Each row is a point on a landscape with many valleys, with its height.
From any point a ball takes the steepest step (drop divided by distance) to one of its 2 nearest points. It stops when none of these is lower. Distance is the straight distance between rows; heights are no part of it.
J_585: [120 127 123 126 110  37 140  71 120 111 128 154 124 115 126  55 111  91
 125  84 147  75 152]  height 7.41
J_697: [128 165 113 117 107 114  64  76  91 136 141  89  93 126 115 101 115  99
 110  75  97  37 133]  height 5.99
J_614: [144  87 112  82 120 121  92  78 131  73 119 158 135 175 140 108 120 111
 113  90 122 135 152]  height 5.31
J_919: [121 135 133 120 172 181 139 198 128 158 124 145 122 108 107 176 121 115
 135 196 149 197  91]  height 3.67
J_400: [126 151 170 141 121 168 130 168 123 152 123 122  86  79 113 156 141 148
 110 142 133  95 119]  height 6.86
J_345: [120 156 172 160 143  62 193 129 124 123 134 107 116  59 137 127 143 125
 116 152 140  69 169]  height 1.11
J_974: [119 156 151 138 141 191 114 176 107 192 104 111  81 101 107 171 115 156
 103 117 113  89 103]  height 6.57
J_948: [116 120 113 132 141  70 155 102 145 141 147 143 175 137 137  84 107 154
 112 108 128 116 125]  height 8.81
J_241: [150 109 149 114 111 153 132  99 160 101 146 128 163 139 125 109 178 116
 137 170 145 176  95]  height 7.36
J_579: [107 142  93 195 134 128 157 173 119 154 153  67 143 125 143 160  99 163
 143 147  96 158 138]  height 3.45
J_918: [121 150 123 120 129 116 106 103 109 161 124 147 119 127 107  78 105 136
 103  74 127  85 102]  height 5.86
J_578: [156 127 170 126  85 161 133 118 155 100 138 111 126 115 118 123 189 107
 139 172 148 144 107]  height 7.26
J_598: [145 130 180 176 118 177 118 169 145 156 166  86 157 105 146 167 135 182
 117 148 107 159 100]  height 6.46
J_332: [159 163 198 151  64 137 121  94 140 113 149  75  90  79 135 127 168 117
 133 118 129  58 134]  height 3.78
J_803: [106 107 120 126 175  90 169 166 141 113 134 141 149 108 139 173 120 144
 133 194 144 158 194]  height 6.03
J_376: [100 125  94 107 191 158 137 193 108 151 112 163 123 123 118 183 113 123
 139 183 145 194 127]  height 4.13
J_893: [115 108  92  94 156  79 115 102 126 100 111 156 149 167 155 136 105 139
 128  81 123  93 202]  height 6.15
J_365: [125 106 110  92 150 131 136 135 139  98 116 149 136 146 138 135 149 135
 137 150 144 150 152]  height 6.43
J_479: [116 111 125 122 147  34 177  87 142 106 134 142 186 146 147  85 111 136
 126 110 140 105 171]  height 8.66
J_328: [104 128  65 110 154 119 136 146 117 135 112 172 150 193 136 121 106 139
 164  86 139 181 116]  height 3.98
J_69: [126 103 115 104 116  80 141  96 137  92 120 157 128 139 125  79 144  96
 140 128 155 130 139]  height 4.51
J_935: [125 141 155 155 119  93 178 119 148 126 126 130 118  75 116 100 162 111
 127 168 154 103 122]  height 5.22
J_462: [142 160 171 182  82 138 145 130 148 129 150  76  95  72 123 146 160 132
 132 144 128  73 125]  height 3.12
J_668: [143 115 136  61 142 198  95 120 104 119  95 131 111 185 131 139 132 126
 110  90 106 145 108]  height 6.09
J_349: [150 101 124  77 129 167  88  88 122  95 119 155 132 182 134 114 129 123
 103  99 115 158 109]  height 5.72
J_562: [141 100 150 120 116 122 134  90 144  91 154 101 144 137 160 119 152 145
 126 136 117 134 152]  height 7.74
J_6: [113 142 106 159 118 125 141 139 116 138 147  80 137 133 152 141 119 159
 138 125 102 128 149]  height 2.69
J_392: [138 105 122  89 133 114 123  87 150 107 124 174 152 148 116  88 142 108
 116 129 149 150 107]  height 4.89
J_320: [136 107  79 119  99  84  83  57 126  88 140 175 134 179 121  75  79  78
 128  67 115 152 129]  height 8.19
J_105: [107 144  84 173 140 160 145 186 103 179 137  85 133 142 139 175  83 158
 138 120  99 168 120]  height 4.03
J_214: [136  87 100  92 128  46  86  63 136  65 110 184 146 163 147  98  90  83
 122  58 137 101 190]  height 3.89
J_309: [125  95  78  90 161  84 124 109 155  87 105 195 184 194 152 118 122 124
 146 106 150 158 152]  height 8.64
J_622: [127 129 151 167 136 138 146 166 156 148 166  98 174 103 146 137 141 176
 119 165 124 159 111]  height 6.61
J_990: [152 154 177 172  81 219 115 157 131 171 119  84  97 119  91 164 133 144
 123 106 103 106  58]  height 2.89
J_808: [127 158 158 176 114  93 171 130 132 131 152  69 111  62 134 139 143 140
 131 151 116  68 156]  height 2.29
J_503: [117 136  94  99 130 120 103 108 112 148 118 183 116 164 113  80 101 127
 124  75 135 131  95]  height 5.25
J_124: [160 156 195 172  94 228  94 181 123 181 115  62 108 107 109 206 122 154
 130 115  96 118  83]  height 2.15
J_428: [150 134 190 117 102 119 126  94 131  97 127 106  93  86 135 108 176 111
 121 125 140  75 152]  height 4.38
J_895: [129 124  90 119  90  89  90  59 111 111 143 134 117 159 118  81  89  83
 125  66 108 102 140]  height 7.93
J_35: [ 99 133 104 122 156  79 159 130 111 126 124 121 120 113 130 138 121 143
 130 117 132  82 196]  height 2.76
J_449: [128 122 125  67 148 156 107 124  96 119  82 144  78 134 115 133 141 123
 109 100 130 111 143]  height 4.10
J_351: [145 148 157 196  78 187 127 155 151 158 124 101 122  90  98 147 143 139
 122 146 120 107  54]  height 3.57
J_178: [123 144 110 117 127 196 106 143  88 172 104 106  87 150 120 151 107 128
 120  95 118 126  96]  height 5.78
J_981: [111 132  78 154 158 157 143 162  98 160 130  95 148 181 156 157  88 161
 150 101 106 191 105]  height 3.44
J_633: [131 160 147 124 112 202  97 140  97 184  94 109  82 124  95 146 128 132
 101  99 111  92  70]  height 6.21
J_463: [157 148 166 122  73 192 102 132 110 132 105 100  72 118  96 143 172 101
 133 128 119 103 111]  height 6.99
J_281: [144 153 170 180 110 214 121 214 149 168 113 113 110  82  84 206 128 116
 145 200 132 169  57]  height 2.85
J_799: [125 135 121  97 129 160 101 120  92 120 108 103  79 139 127 146 141 128
 136 108 118  94 158]  height 4.77
J_417: [134 116 168 104 128  76 145  81 131  89 126 118 114  93 150 112 161 106
 124 129 153  84 171]  height 4.85
J_994: [119 129  93 148 109  98 159 114 149 125 136 143 146 142 112  84 154 107
 162 164 157 162 102]  height 5.71
J_707: [132 151 167 156 112  93 148  96 134 137 160  93 135  88 146  92 130 144
  97 110 119  60 132]  height 6.78
J_90: [123 127  95 124 122 140 116 112 114 117 135  99 127 171 147 129 106 149
 140  92 103 133 142]  height 1.25
J_634: [132 128 137 156 147 100 174 146 173 144 150 131 183 107 117 113 152 134
 134 199 160 164 111]  height 5.66
J_907: [136 134 163 213 132 185 116 225 129 186 143  85 140  89 138 213  85 156
 127 170  96 177  77]  height 0.33
J_129: [138 149 178 214 111 140 133 222 140 162 161  91 117  54 137 204  87 138
 130 206  98 139 123]  height 1.95
J_699: [100 128 110 120 154 103 163 156 123 122 108 156  99  95 116 135 147 111
 143 181 160 138 167]  height 6.49
J_901: [134 100 119 101 146 118 137 112 167  93 147 147 186 166 144 113 162 128
 141 165 142 185 110]  height 7.47
J_380: [117 127 123 150 129  81 182 127 150 128 139 132 154  99 113 100 158 118
 145 183 164 136 131]  height 5.48
J_55: [115 121  86 136  93  59 120  74 109 123 135 157 126 151 117  57  98  94
 139  84 134 109 146]  height 7.67
J_938: [122  92 143  93 155  87 147  97 127  84 112 140 117 116 155 125 143 121
 129 130 150  95 199]  height 5.30
J_959: [134 107 143 114 142  89 158  98 163  96 150 132 186 137 152 101 146 141
 125 149 137 146 147]  height 7.60
J_570: [130 111  91 106 113  65 115  68 145 100 131 201 168 177 123  70  90  90
 129  86 134 152 122]  height 8.36
J_515: [128 159 129 150 113 126 133 116 129 149 137 112 107 111 120  99 130 147
 106 107 117  68 112]  height 6.38
J_842: [130 127  93 136 119 140 139 130 146 129 144 137 157 157 114 102 146 118
 149 147 143 183  71]  height 5.90
J_922: [146 150 157 135 132 204 131 198 132 161 115 131 104  98  86 181 151 100
 146 203 139 182  83]  height 3.25
J_94: [134 124 125 141 147 131 154 159 165 113 154 115 163 118 127 139 165 124
 158 213 147 192 120]  height 5.82
J_725: [129 129 158 134 118 128 146 129 156 135 141 133 132  99 115 107 156 144
 113 164 138 120  92]  height 4.87
J_353: [139 130 132 133 141 167 141 171 139 120 141 102 131 123 134 171 148 139
 144 191 133 185 121]  height 5.98
J_623: [139 147 160 200 102 188 138 193 158 180 120 113 124  74 103 171 134 141
 127 177 128 136  61]  height 3.32
J_474: [110 100  98  88 168 121 128 136 127 109 105 152 149 161 158 156 114 152
 127 110 126 133 175]  height 6.64
J_162: [101 121 109 116 181  84 177 151 138 118 123 172 153 113 114 137 145 120
 144 190 169 146 169]  height 6.27
J_399: [104 134  91 109 157 178 126 164  86 166 107 117  98 150 126 167 106 137
 143 113 121 158 127]  height 5.29
J_315: [160 135 168 102  75 174  83  86  99 114 109 117  76 129  94 108 159  92
 108 110 114  89 114]  height 6.76
J_282: [125 116 112  74 146  90  75  92 111 120 105 194 111 146 120  89  99 109
 107  51 127  83 145]  height 1.22
J_999: [113 127  58  99 155 105 128 134 122 126  92 207 142 181 118 112 121 105
 181 107 159 173 139]  height 4.52
J_789: [133 104  81 104 131 102 102  81 147  89 126 186 169 211 136 107 104 109
 140  83 126 182 119]  height 8.51
J_945: [124 132 149 222 125 139 134 224 139 178 149  91 151  86 140 185  83 158
 120 199 103 173 100]  height 1.20
J_264: [123 111 119  93 142  93 102  84 113  92 125 119 128 136 156 125 115 132
 117  81 113  66 199]  height 5.53
J_67: [103 131 103 119 136  92 143 114 121 134 118 136 111 123 126  95 131 124
 126 105 135 100 163]  height 3.75
J_200: [133 138 125 108 116  73  86  61 105 115 138 127 107 111 125  77 113  92
 106  73 112  42 150]  height 6.63
J_46: [111 127 124 117 138 117 149 134 134 136 121 159 132 116 115  90 143 137
 122 135 152 122 111]  height 4.47
J_393: [128  85  95  76 137  72  80  96 128  93  90 208 127 161 132  90 105  85
 127  60 145 104 164]  height 2.97
J_944: [ 92 137  81 117 181 172 135 195  87 165 107 133 104 158 136 188  80 132
 137 143 130 194 121]  height 4.75
J_652: [135 133 127 148 115 170 134 142 147 143 148 110 156 147 131 127 152 151
 135 147 120 183  68]  height 6.10
J_631: [119 122  75 126 140 157 127 131 107 119 134 110 144 194 155 141 110 146
 146 104 107 188 110]  height 2.66
J_410: [125 144 171 158 137 159 137 200 131 162 144 117 101  69 126 181 121 154
 115 171 119 130 124]  height 6.92
J_98: [127 139 167 160 140 122 163 177 144 157 156 108 136  65 140 157 133 165
 108 178 125 135 141]  height 6.77
J_279: [158 130 160  88 102 193  80  98  99 123 111 114 100 157 116 122 144 119
 102  93  98 111 108]  height 6.48
J_493: [ 96 142 136 142 159  74 173 145 115 138 140 114 120  73 141 132 127 160
 110 144 130  77 184]  height 1.41
J_141: [158 138 166 156  89 189 117 143 141 147 152  86 143 127 134 134 150 160
 122 138 103 147  73]  height 6.29
J_261: [125 100 106 108 144  41 141  82 149 107 126 196 187 160 139  74 109 113
 126  96 152 128 152]  height 8.52
J_360: [123 117 142 114 145 160 133 150 129 129 132 128 121 117 133 153 143 156
 126 165 125 154 141]  height 6.17
J_383: [108 125  62 134 149 150 146 152 116 121 124 134 154 198 137 139 117 125
 175 125 130 216  99]  height 3.34
J_733: [116 106 150 110 162 104 152 136 135  97 129 128 134 106 157 156 141 152
 121 163 136 119 194]  height 5.73
J_155: [157 135 162 122  79 191 127 127 124 117 107 113  89 126  98 141 179 102
 147 168 141 141 110]  height 7.14
J_426: [131 149 125 111 110 136  84  95 101 122 137  83  94 116 130 128 141 126
 125 100 102  66 155]  height 5.35
J_21: [114 154 116 133 120  48 127  77 110 125 135 116 110 108 132  78 117 103
 121  95 128  48 171]  height 7.07
J_409: [145  89 117  80 132  90  86  59 129  79 128 147 129 154 145 105 101 102
 105  70 122  88 170]  height 4.73
J_412: [148  96 137 114  98  95 129  63 155  78 152 113 152 144 150  87 126 109
 125 116 122 127 143]  height 7.90
J_790: [117 115 101  93 152 126 120 106 131 125 119 195 161 169 124  84 116 133
 122  99 138 154 102]  height 4.69
J_456: [126 117 121  72 126 117  78 105  82 123  92 162  87 136 109 100 126 100
 109  74 128  79 136]  height 3.01
J_642: [153 154 173 210 107 218 103 210 128 180 124  63 116  94 125 216  96 160
 138 138  91 145  73]  height 1.35

For each start below, name the point where the ball stops.
J_400: J_281
J_309: J_282
J_98: J_345
J_634: J_345
J_699: J_345
J_200: J_282
J_162: J_345

Call two points neighbours if one is among the 2 nearest of the other. Go from one point of each pair to the other, from neighbour to neighbour, staying as low as possible. Name the highest point that can't be avoided.
J_631, J_282: J_309
J_282, J_907: J_410
J_282, J_345: J_474
J_281, J_907: J_351
